Each scene shows the same named points in several views. A view is turned or mirrored, and shifted as a whole, has a little noise and may leave points out.
In the rows, 128 means zero.

Scene 1
View 1
Z351: [157  51 107 170 138 129 113 150 170 146 143 162  75 112 114 120 158  79
 143 182 125 120  64 161 157 191 161 143 110 184 100 143 116  98 135  79
 100 160 134 143 134 160  98 106 113  90 206 133 136 160]
Z706: [159  87 136 133 150 124 133 132 164 120 202 165  33  94 111 113 107  93
 159 158 114  97  77 145 138 207 115 110  93 164  91 138  99  97 141  97
  90 111 146 158 156 159  83 139 154 103 223 175 144 194]
Z995: [150  91 157 131  92 158 143 157 175 149 109 157 161 161  65 136 137  66
 125 115 109 164 139 137 149 103 150 159 105 174 141 129 155 128 139 119
  68 139 129 107 110 133 131 118 115  84 147  99 136 141]
Z167: [126  64  98 156 144 199 129 168 131 169 132 155  75 120  85 112 149  88
 135 163 124 140  66 170 147 135 133 161  98 159 168 122 114  90 130 102
 109 158 156 145  88 161  85  99 125  69 185 104 154 153]
Z463: [173 104 180 119  96 112 147 136 193 117 157 168 125 138  83 137 110  71
 145 118 104 131 141 127 147 154 138 123 103 178  91 143 143 130 147 113
  62 110 126 115 153 132 128 141 129 106 176 144 128 166]
Z411: [164 132 209  88  63 147 172 147 188 121 128 163 190 178  46 150  94  62
 129  67  91 165 193 110 139  76 123 137  93 164 135 130 174 155 147 150
  43  96 123  91 123 108 149 149 132  97 126 113 130 158]
Z441: [179  78 162 149  98  98 130 144 205 129 123 163 143 140  95 135 145  64
 140 143 111 137 123 139 157 161 177 138 114 196  81 150 149 129 147  97
  67 138 120 114 154 140 135 123 110 103 178 134 122 154]
Z40: [166 127 188  95 107 132 161 132 181 105 184 164 101 130  80 130  79  81
 155 102 100 122 144 120 129 149 100 112  89 159 106 134 132 128 145 126
  61  88 139 130 153 130 116 156 153 109 180 156 134 188]
Z355: [167  97 171 127  91 128 148 145 191 131 129 162 150 151  75 140 125  67
 138 114 103 149 142 128 148 130 149 138 107 180 113 137 155 134 145 116
  65 125 123 110 134 132 133 133 122  97 160 125 131 153]
Z234: [166  65 114 156 157 115 117 138 171 124 194 162  25  82 126 110 127  89
 163 187 120  95  54 158 142 230 135 116  97 177  78 146  95  89 138  76
  98 134 141 161 157 167  83 121 138 100 236 171 139 185]
Z317: [188  97 181 123 104  85 142 128 206 107 165 168 118 130  96 137 113  70
 150 126 101 121 135 125 148 181 148 117 102 188  67 150 140 133 148 104
  59 109 124 121 173 133 128 145 128 113 189 160 122 175]
Z471: [150  60 109 157 144 147 122 152 160 148 155 160  64 109 108 115 145  85
 145 172 121 122  68 162 151 180 147 140 100 173 115 138 111  94 140  89
 100 152 143 148 126 161  92 111 129  87 204 137 141 166]
Z101: [182 103 184 117  99  99 145 131 202 108 166 167 121 131  87 137 104  73
 151 119 100 123 142 122 143 167 137 117 102 179  76 146 141 134 146 114
  62 101 123 120 168 130 131 148 136 112 183 158 124 178]
Z192: [182  79 157 144 114  84 129 133 202 116 156 167 105 120 107 136 132  69
 153 151 110 119 112 137 156 194 158 122 110 192  67 153 128 121 143  89
  74 126 120 126 167 144 120 135 122 108 198 155 122 171]
View 2
Z234: [168 142 100 142  89  70 149 130 162 133 163 129 155  46 146  74  75 104
 149 124 199 158 125 117  33 176  88 128 143 152 177  48 182  91 118 145
 151 161 153 115 142 165 120  78 135 143  85 129 158 122]
Z706: [155 160 119 130  87  89 168 116 161 156 148 114 137  62 144  73 106 120
 133 130 180 158 143 116  46 159  94 117 156 152 142  64 152  87  95 149
 125 142 139 134 143 167 107  94 137 145 109  98 135 125]
Z463: [113 136 145 121  74  79 132 102 132 149 169 128 127  93 144 107 170 132
 118 160 108 160 135 118 112 110 102 108 145 107  96 144 156  92 123 138
 113 145 106 122  84 143 100 127 106 108 131  84 122 117]
Z471: [150 115 133 131  90  77 128 116 127 116 163 152 143  61 154  95 102 117
 133 128 158 140 100 134  48 145 108 138 149 136 141  79 151  86 146 137
 161 155 150 125 128 148 134  91 105 115 103 132 140 115]
Z101: [112 146 134 127  70  77 137 103 148 155 171 120 130  89 145 102 167 124
 125 165 116 170 147 111 113 117  89 102 138 108 103 141 172  95 113 138
 105 151 101 121  85 146  94 126 115 118 130  83 129 120]
Z40: [121 159 146 115  79 104 162  93 146 174 148 105 115  94 139  97 177 138
 108 152 117 163 152 117 101 112 104  94 161 123  83 127 126  88  92 144
  93 132 105 145 110 150  93 128 120 127 144  62 110 125]
Z317: [114 146 127 132  68  69 134 109 151 152 179 121 136  89 143  97 161 120
 132 165 124 176 145 110 114 125  86 106 136 108 112 142 185  97 118 138
 109 155 100 112  78 148  98 122 122 120 124  89 135 118]
Z355: [106 118 160 121  74  83 116  98 117 134 168 145 127  99 148 121 175 133
 113 161  90 147 114 131 110 100 112 115 148  98  84 150 139  88 147 133
 126 147 110 128  80 131 115 126  90  92 133  96 115 112]
Z995: [107  91 179 115  86  91 104  90  92 114 164 163 126 100 152 131 172 144
 110 151  81 125  92 146 101  92 133 122 158 101  77 140 111  79 165 130
 145 139 123 142  88 120 130 121  73  78 136 110 107 104]
Z351: [150 110 129 138  89  68 123 121 127 108 168 160 149  59 153  96  93 116
 143 131 161 138  95 131  51 147 107 137 143 136 148  75 161  89 152 139
 168 161 152 116 124 145 134  83 103 113  95 142 150 114]
Z192: [126 138 119 140  72  61 129 116 149 136 177 131 145  76 146  95 135 112
 142 158 140 172 129 109  94 135  86 115 130 115 133 124 191  99 130 138
 127 163 115 102  90 148 107 109 116 119 110 106 148 115]
Z167: [154  96 169 115 107 104 127 102  98 106 137 166 136  68 153 105 105 138
 115 112 142 103  74 153  27 130 143 143 170 146 114  60  84  70 154 140
 181 134 169 160 155 139 152  86  88 100 111 134 117 109]
Z411: [ 83 120 192 103  77 103 119  77 103 157 157 135 105 126 145 134 227 155
  89 177  46 143 129 135 144  63 124  96 160  84  36 186 108  84 133 133
 100 126  88 149  63 120 104 152  82  82 168  60  89 113]
Z441: [112 114 141 133  71  58 107 108 122 116 181 150 142  85 149 115 149 118
 137 159 113 159 111 121 109 114  96 124 130 102 115 144 178  97 156 130
 140 165 114 104  73 134 114 117  99  97 118 117 139 111]
View 3
Z463: [145 148 148 129 154 132 112 181 111 154 135 131 116 113 156  85 126 121
 121 108 107 135 116 120  99 146 122 157  95 100 108 149 126 164 107 146
 160 130  88 139 135 123 141 105 139 107 133 104 149 115]
Z40: [144 146 126 142 170 102 105 185 107 146 126 125 122 108 156  73 111 120
 121 101  99 100 106 129  88 146 134 147 107  84 112 157 118 150 110 157
 143 128 109 178 139 112 145 109 139 113 137 150 155 135]
Z351: [164 148 107 112 125 139 134 149  55 214 132 149  76  99 197 137 152 148
 119 119 119 131  99 120 106 109 149 102  49  58 105 145 131 190 147 171
 195 132  55  54 197 120 117 132 165 164 145  62 150 102]
Z471: [152 143  92 116 130 125 134 146  61 208 135 150  87  89 196 132 144 146
 124 116 112 116  97 118 100 107 151  90  56  49 111 156 133 177 146 178
 186 131  70  74 205 119 119 135 163 162 150  82 154 113]
Z167: [110 124  39 114 114 136 163 111  79 193 136 153 112  76 192 132 164 144
 155 125 114 127 120 106 110  90 139  51  68  36 119 158 176 146 160 194
 174 158  93  94 248 129 112 152 156 172 173  90 152 130]
Z995: [106 133 110 116 128 171 149 142 136 144 145 137 134 102 153  92 156 115
 165 119 117 173 146  93 118 128  93 136  97 104 109 151 173 144 115 146
 163 165  91 124 171 142 133 121 126 103 152  69 140 112]
Z317: [174 160 168 129 163 122 102 194  93 169 129 134  98 123 162  86 117 125
 104 104 110 127 103 128  96 147 131 168  85 100 108 145 107 181 103 143
 167 120  73 127 118 113 142 104 144 110 123  98 154 110]
Z706: [177 150 109 137 158  83 109 176  50 201 122 141  83  99 193 112 115 148
  96 100 103  74  75 144  83 119 173 104  63  43 111 155  98 176 145 182
 172 106  86 114 178 100 131 129 166 164 137 135 163 130]
Z411: [ 99 136 137 129 152 155 123 168 171 104 139 118 163 115 121  55 137  97
 165 112 107 165 155  94 113 153  78 174 135 130 112 152 169 123  84 125
 131 161 110 196 125 142 150  99 106  64 146 113 143 123]
Z441: [159 155 157 115 137 158 125 171 103 176 138 138 101 121 168 105 144 125
 122 114 122 160 119 113 112 137 119 160  76 107 100 142 131 182 109 139
 181 136  57  90 141 127 135 110 140 108 128  53 143  93]
View 4
Z355: [168  89  83 152 136  74 139 129  83 120 143 116  90 135 107 109 131 184
  96 158 141 129  78 152 130 114 120 162 171 106 169 119 143 128 101 154
 154 146 135 138 112 143 135  94 112 144 166  80 116 141]
Z706: [157 103  95 127 144  75 208 108 124 129 157 141  32 121 112 188 143 119
 100 120 117 123 116 154 119 153 139 120 168 135  83 140 191 137 144 134
 134  90 140 112 141 116 163 143 116 112  62 128 154 133]
Z192: [182  83  70 149 151  92 150 109  88 108 149 130  49  98 112 181 145 150
  96 143 154 109 102 159 136 161 136 144 181 138 127 128 166 129 131 144
 142 120 146 144 111 159 162 100  92 143 132  96 147 129]
Z463: [181  74  79 156 146  76 155 124  88 129 142 120  71 117  98 139 135 172
  90 158 135 114  85 150 128 104 127 152 177 117 157 120 150 125 113 146
 154 140 137 139 120 133 141  98 108 129 146  94 129 123]
Z234: [147 119  92 118 142  94 189  98 120  99 169 154  22 111 136 215 152 108
 111 101 144 124 128 159 128 215 150 117 165 147  64 153 199 146 154 138
 126  69 148 108 129 151 182 145 100 133  62 121 154 154]
Z101: [191  65  76 156 149  71 166 129  91 134 145 116  65 111  94 148 136 167
  85 158 125 109  84 150 127  95 130 150 183 124 154 119 155 123 117 141
 158 140 137 144 124 124 139  98 107 120 133 100 139 111]
Z441: [175  91  71 152 148  93 123 116  74 100 151 124  75 114 117 141 142 172
 104 149 164 119  91 158 139 158 129 157 176 121 152 123 149 127 117 154
 150 133 141 146 100 169 154  89  91 156 167  80 125 140]
Z40: [178  72  89 148 139  57 183 130 101 146 141 119  66 126  92 131 130 166
  86 158 107 121  87 150 117  82 125 146 175 109 149 120 153 125 109 141
 156 140 132 131 140 102 133 111 123 111 122 105 132 117]
Z167: [ 94 170 121 103 113  66 168 126 126 108 160 148  93 188 140  95 132 156
 125 101 138 187 101 156 125 181 122 136 141  91  97 142 168 147 100 161
 135 101 129  87 127 136 147 143 135 151 111  98  97 199]
Z995: [143 116  93 143 125  70 131 134  90 117 146 120 109 163 117  72 126 198
 105 151 144 156  77 154 129 120 115 163 156  88 168 115 136 127  86 164
 158 150 126 129 110 144 129  96 118 157 183  73  95 164]
Z411: [180  68  84 166 130  50 142 148  80 151 133  97 111 152  82  59 118 217
  85 187 117 132  58 147 121  32 107 172 173  84 209  99 120 115  73 155
 177 182 122 147 121 114 107  76 126 129 195  73 102 124]
Z471: [124 138 101 116 129  81 170 110 117 105 158 147  60 149 132 153 138 138
 115 109 146 153 109 156 130 195 132 134 155 122  90 145 178 146 126 150
 133  91 136 105 123 148 166 137 114 145 103 107 125 172]
Z351: [132 137  94 123 138  92 153 106 108  87 162 149  58 136 138 162 145 143
 120 111 165 146 111 162 136 215 137 141 161 127  93 145 177 142 131 152
 131  91 143 111 113 166 172 126 101 156 113  98 125 176]
Z317: [198  59  71 159 156  83 156 119  86 120 147 121  53  93  95 174 141 158
  87 157 139 100  93 153 132 119 136 148 186 135 149 119 157 125 130 138
 154 132 143 149 114 143 152  94  93 128 133  97 144 114]
View 5
Z706: [125  50 143 181 111 138 155  77 139 115 150 124 117 147 168 196  36 111
 155 163 119 125  71  99 167 108 173 106 152 122  62  91 112 157  88  58
  90  99 102 130 120 108 119 127 151 151 102 161 222 171]
Z995: [111 113 143 189 109 133 126 116 139  98 135 110 171 115 154 155 165  82
 160 154 107 152 114 147 192  77 175  95 119 138 153 139 128 100 142 145
 134 171 139 106 157 165 145  89 122 171 125 131 115  99]
Z471: [123  78 156 208 124 140 139  84 128 136 142 107 146 163 148 185  78 116
 130 150  88 107  88 114 184  80 194  90 146 159  78 106 111 138  87 105
  90 104 104 122 106 144 141 103 149 161  94 144 177 142]
Z234: [116  48 156 205 134 153 152  66 138 136 162 113 128 170 156 208  23 112
 121 149  79 115  75 102 153  98 197 100 162 151  40  73 109 167  56  75
  71  88 104 125 100 114 143 119 161 142  90 158 218 170]
Z411: [118 112 123 154  85 118 138 135 157  59 124 121 163  68 168 139 184  64
 211 171 161 190 117 158 191  94 139 105 107  94 192 154 147  91 189 133
 161 205 152 103 193 154 124 108 103 171 150 141 118  90]
Z463: [107  76 133 167 110 141 146 103 159  82 157 121 147 101 168 171 102  64
 176 164 118 179 102 143 156 108 161 106 130 105 134 104 136 131 124 101
 122 163 143 109 167 124 143 118 125 143 134 156 164 127]
Z441: [ 96  86 142 190 128 157 136 101 155 100 166 115 163 119 159 181 106  55
 142 155  76 179 112 163 144  99 183 101 132 133 126  86 135 127  98 130
 113 167 151 103 151 140 169 103 133 138 124 150 140 118]
Z355: [106  97 137 177 110 139 136 109 152  86 149 115 163 106 160 168 132  66
 165 161 114 175 112 154 165  95 170 102 123 120 144 116 135 118 132 126
 128 174 145 103 163 143 149 106 123 153 131 146 137 111]
Z40: [122  64 125 151  90 125 151 104 157  71 140 130 127  95 176 171  92  84
 199 171 155 169  90 123 171 115 146 112 131  82 128 116 132 130 143  71
 124 153 130 121 168 111 115 128 123 155 135 159 190 145]
Z351: [112  77 160 216 135 152 134  80 129 137 157 106 153 164 148 191  79 102
 117 144  68 118  95 123 170  82 203  91 146 164  77  91 111 142  72 114
  88 111 115 113 106 145 159  99 151 153  96 141 166 134]
Z192: [ 98  65 143 182 129 155 149  87 153 101 175 122 147 124 166 194  66  64
 144 157  84 172  97 144 137 111 181 106 141 122  98  72 130 146  88 102
 103 149 143 112 145 117 163 115 138 129 122 160 174 143]
Z317: [101  63 130 169 119 150 150  95 163  81 172 125 145 101 173 187  76  54
 165 168 108 192  99 145 138 120 162 108 137 101 114  80 137 142 100  94
 114 162 150 108 165 110 152 124 128 132 133 165 177 142]
Z101: [104  66 133 165 113 144 149  97 159  79 163 125 143 100 172 179  84  58
 169 165 116 188  96 141 142 118 160 115 136 101 123  89 134 138 115  92
 120 163 145 108 167 113 146 122 129 137 135 162 175 136]
Z167: [139  99 159 214 111 125 128  97 116 141 114  99 150 168 141 171 123 138
 139 146 105  77  88 109 220  58 197  85 137 171  95 144 101 120 119 123
 100 103  93 124  99 173 124  90 143 185  86 122 153 122]
View 6
Z471: [107 116 106 177 131 144  99 170 112 135 164 155 109 157 106  70  62 127
 103  99 102 145 148 166 154 102 121 136 171 155 114 117 123 138 143 201
 100 108 139 173 114 122 105 116 135 113 133 114 119 131]
Z355: [122 133 124 134 111 127 122 122 112 101 131 140 157 108 117 103 117 156
 109 132  90  99 111 147 133 145  82  77 148 125  85 147 119 104 132 130
 107 126  73 145 160 148 120  97 114 106 124 123 108 135]
Z351: [119 107 101 176 135 135 110 171 114 140 152 153 100 157 113  58  60 124
  94  84  99 157 141 167 158 100 118 128 167 169 113 112 114 128 144 203
  93 115 122 181 121 117 111 115 130  93 127 121 116 126]
Z192: [139 114 110 163 112 139 135 119 106 126 135 120 117 155 120  63  87 146
 118  84 118 138 140 172 133 130  85  76 142 143  66 152 105 106 135 167
 115 115  98 195 172 133 106 103 130  78 105 111  94 122]
Z317: [138 125 120 159 103 144 137 104 104 114 133 113 131 151 116  79 102 157
 129  99 124 120 143 170 122 141  74  60 137 123  51 176 109 104 131 144
 126 111  95 185 185 146  99  99 133  82 103  98  95 126]
Z706: [110 126 114 196 107 171  99 148  96 134 177 131 100 192 100  65  65 136
 137 102 142 143 178 194 135 106 109 117 160 120  70 158 127 131 132 198
 134  87 168 197 135 130  81 122 156 113 121  79 110 139]
Z167: [ 86 127 107 163 139 138  75 194 118 123 175 184 132 125 103  93  75 130
  92 136  80 129 132 153 165 102 138 163 185 150 138 100 138 146 146 188
  93 111 139 134  82 127 119 116 123 147 153 128 135 143]
Z234: [118 106  98 205 128 161 109 163 104 151 167 135  75 199 104  36  39 121
 117  63 136 172 175 197 148  88 120 127 168 157  88 137 114 132 141 231
 116  95 163 215 129 114  88 123 153  91 116  90 106 127]
Z40: [111 149 133 154  89 159 109 109  91  98 160 123 154 147 103 110 117 165
 141 146 129  96 152 171 111 144  80  80 146  85  50 189 133 113 124 128
 145  92 127 158 163 159  90 106 140 128 122  87 109 151]
Z995: [107 133 119 122 120 114 108 142 117  99 135 160 168  85 118 114 120 154
  97 148  70  96  97 132 145 147  93  98 157 133 112 126 126 112 139 125
  95 129  69 120 140 148 128  94 103 122 140 142 118 137]
Z411: [116 159 138 104  90 124 114  96 103  72 130 140 201  81 118 148 159 180
 123 178  86  60  98 132 118 178  63  56 136  85  66 172 132  96 128  71
 122 124  55 107 175 174 124  84 106 131 134 125 109 148]
Z101: [130 130 120 154  97 142 131 106 101 108 134 117 139 145 111  90 108 158
 128 116 123 113 140 172 122 148  72  67 138 113  52 173 116 102 130 135
 130 108 100 175 182 148  98  98 133  90 108 102  97 133]

Which points are out of place in each view (at most two, in the order of its rows)? Write none if all are in place.
view 1: Z234
view 2: Z471
view 3: Z167
view 4: Z101, Z40
view 5: Z411
view 6: none
